Points, in no order, along strands that fork and pass close to each other.
Points whose rows are less than 3.72 apart are linked; no others are. Some points are linked to none.
(264): [ 0.74 -6.80 -0.24 -0.59 -0.90  2.60 -4.92 -6.32]
(329): [ 1.41  3.01  0.03  0.72 -1.91 -3.89  1.43  6.73]
(277): [ 0.95  3.03  0.89 -2.69  0.17  1.78 -3.37 -4.06]
(81): [-2.04  1.62  2.68  1.99 -3.39 -2.64  2.06 -4.59]
(563): [-1.60  3.50 -2.10  1.08 -2.01 -0.81 -3.19  7.62]
(105): [-0.06  4.76  2.03 -1.25 -1.20 -0.31 -1.52 -2.69]
(251): [ 1.32 -7.84 -0.76  1.37  0.63  4.56 -2.53 -5.68]
(462): [-0.67  3.95 -1.19 -0.25 -1.41 -0.45 -3.48  6.83]
(200): [-1.54  0.30  0.60 -1.13 -0.75  1.80 -3.58 -5.59]
(241): [-5.65  1.52  0.25  0.08  2.12  2.97 -2.35 -1.88]
(513): [ 0.48  4.77  1.86 -0.04 -1.13 -2.58  0.98  3.51]
(372): [ 3.41 -3.69 -1.17  0.02  2.33  5.80 -1.41 -4.95]
(57): [ 1.43 -2.34  0.55 -0.63  2.21 -3.59  7.11  3.06]
(455): [ 0.60 -2.70 -0.81 -1.43  0.96  3.84 -3.75 -6.30]
(276): [ 0.38  3.73  1.24 -1.93 -0.87  0.24 -2.58 -4.37]
(217): [ 0.56  3.03  2.34  1.11 -0.70 -3.74  4.64  2.62]
(668): [ 0.31 -4.76 -0.05 -1.04 -1.70  1.56 -5.24 -6.92]
(408): [-0.62 -2.91  0.73 -0.53 -2.69  0.45 -5.34 -6.80]
(203): [-0.68  3.04  2.42  1.74 -0.89 -2.73  4.67  0.52]
(585): [-2.90 -1.28 -0.74 -0.83  3.56  5.42 -2.71 -3.70]
(521): [-0.16  0.93  2.39  1.77 -0.07 -3.27  6.76 -0.08]
(518): [-4.19  0.74 -0.62 -0.57  2.76  4.65 -2.50 -2.15]
(637): [ 0.56 -6.63 -1.34  1.21  2.25  6.08 -2.09 -5.34]
(456): [-5.13 -0.08  0.62  0.93 -0.72  1.50 -2.79 -5.46]
(705): [-0.99 -0.35  0.03 -1.50  0.58  3.11 -3.63 -5.76]
(464): [ 2.79 -0.54 -0.73  0.62 -0.78 -4.48  4.90  6.34]
(230): [ 2.04 -3.19 -1.23 -0.81  1.85 -4.17  6.51  5.25]
(511): [ 1.23 -7.28 -0.66  0.26 -0.08  3.69 -4.11 -6.04]
(134): [-2.90 -0.49  2.53  1.40 -4.47 -2.00 -1.90 -6.42]
(483): [-1.61 -2.51 -1.48 -0.44  3.87  6.17 -2.19 -3.98]
(341): [ 0.64 -1.92  0.88 -0.29  2.36 -3.84  7.80  1.32]
(548): [ 2.47 -4.19 -0.74 -1.03  1.35  4.83 -2.74 -6.16]
(266): [-0.07  5.22  1.46 -1.64 -0.14 -0.45 -2.44  1.72]
(628): [-0.55  4.34 -0.43 -1.08 -0.12 -0.12 -3.33  5.23]
(29): [ 2.28 -4.37 -4.06  0.68 -0.64 -3.77  4.71  7.55]
(540): [-2.60 -0.32  1.64  0.70 -3.53 -1.63 -3.23 -6.89]
(20): [-0.40  2.67 -0.89 -2.59  2.99  3.29 -3.76  2.06]
(232): [-0.31  1.37 -2.10  2.44 -3.16 -2.41 -0.64  8.50]
(125): [ 1.98 -2.59 -3.21  2.17 -2.01 -3.79  3.99  7.92]
(600): [ 0.19  3.74 -0.48 -2.71  1.95  2.20 -4.08  2.62]
(345): [ 2.15 -5.12 -4.22 -0.44  0.54 -3.86  4.39  6.83]
(697): [ 1.25  3.58  0.60 -3.20  1.70  2.24 -3.45 -1.84]
(88): [-0.33  4.98  2.27  0.51 -1.13 -2.07  1.23  1.55]
(322): [-1.97 -0.60  1.18 -0.41 -2.12  0.44 -3.86 -6.69]
(702): [-0.83  1.42  3.04  2.22 -2.48 -3.12  3.75 -3.64]
(373): [-2.41 -0.11  2.77  2.32 -4.48 -2.59  0.84 -5.42]
(62): [ 3.02 -2.67 -1.49 -0.47  3.41  6.56 -1.28 -3.35]
(121): [-0.74 -4.31 -1.53  0.67  3.70  6.34 -1.90 -4.74]
(278): [-0.80  3.98  3.06  1.05 -0.96 -2.24  2.42 -0.18]
(279): [ 1.12 -4.61 -1.99 -1.65  2.60 -3.78  6.07  5.09]
(126): [-0.19  5.22  2.14 -1.54 -0.54 -0.82 -1.34 -0.75]
(326): [-0.06 -2.11  1.40  0.40  2.01 -3.45  8.36 -0.51]
(348): [ 0.02  4.93 -0.05 -1.97  0.36  0.43 -3.55  3.59]
(730): [ 0.73  0.41 -1.00 -2.06  4.64  5.85 -2.45 -0.32]
(622): [ 1.53  1.17  0.26  1.32 -1.39 -3.88  3.85  6.36]
(102): [ 2.78 -2.05 -1.32 -0.15  0.39 -4.39  5.80  6.15]
(205): [ 0.14  0.12 -2.55  3.41 -3.35 -2.88  1.34  8.39]
(38): [-1.58  2.35 -2.65  2.34 -2.84 -1.54 -2.51  8.23]
(68): [ 1.04  4.16  0.84  0.74 -1.90 -3.00  1.01  5.79]
(454): [ 1.92 -0.77 -1.14 -1.06  4.41  6.25 -1.71 -2.05]
(523): [ 1.65  0.79  1.50  0.49  0.10 -3.92  5.93  3.24]
(676): [-0.08  0.11  2.77  1.74 -0.47 -3.61  6.88 -1.99]
(321): [ 0.84 -1.01 -3.00  2.95 -2.58 -3.31  2.69  8.47]
(395): [-0.30  1.65 -1.01 -2.46  3.68  4.45 -2.65  0.53]

Follow the links from the first point to the second, and from the first to the third. Name the last point that the two ways share.
(373), (264), (455) => (322)
(134), (264), (548) => (322)
(276), (563), (20) => (348)

A fork is a point with three links, a tip a point with one. Leave the first point through the second and follow the links. Name the first fork or tip that comes.
(697), (277) => (348)
(322), (540) => (702)
(62), (372) => (322)
(513), (88) => (203)
(205), (321) => (345)
(326), (341) => (230)
(251), (637) => (241)
(126), (105) => (697)
(230), (57) => (326)
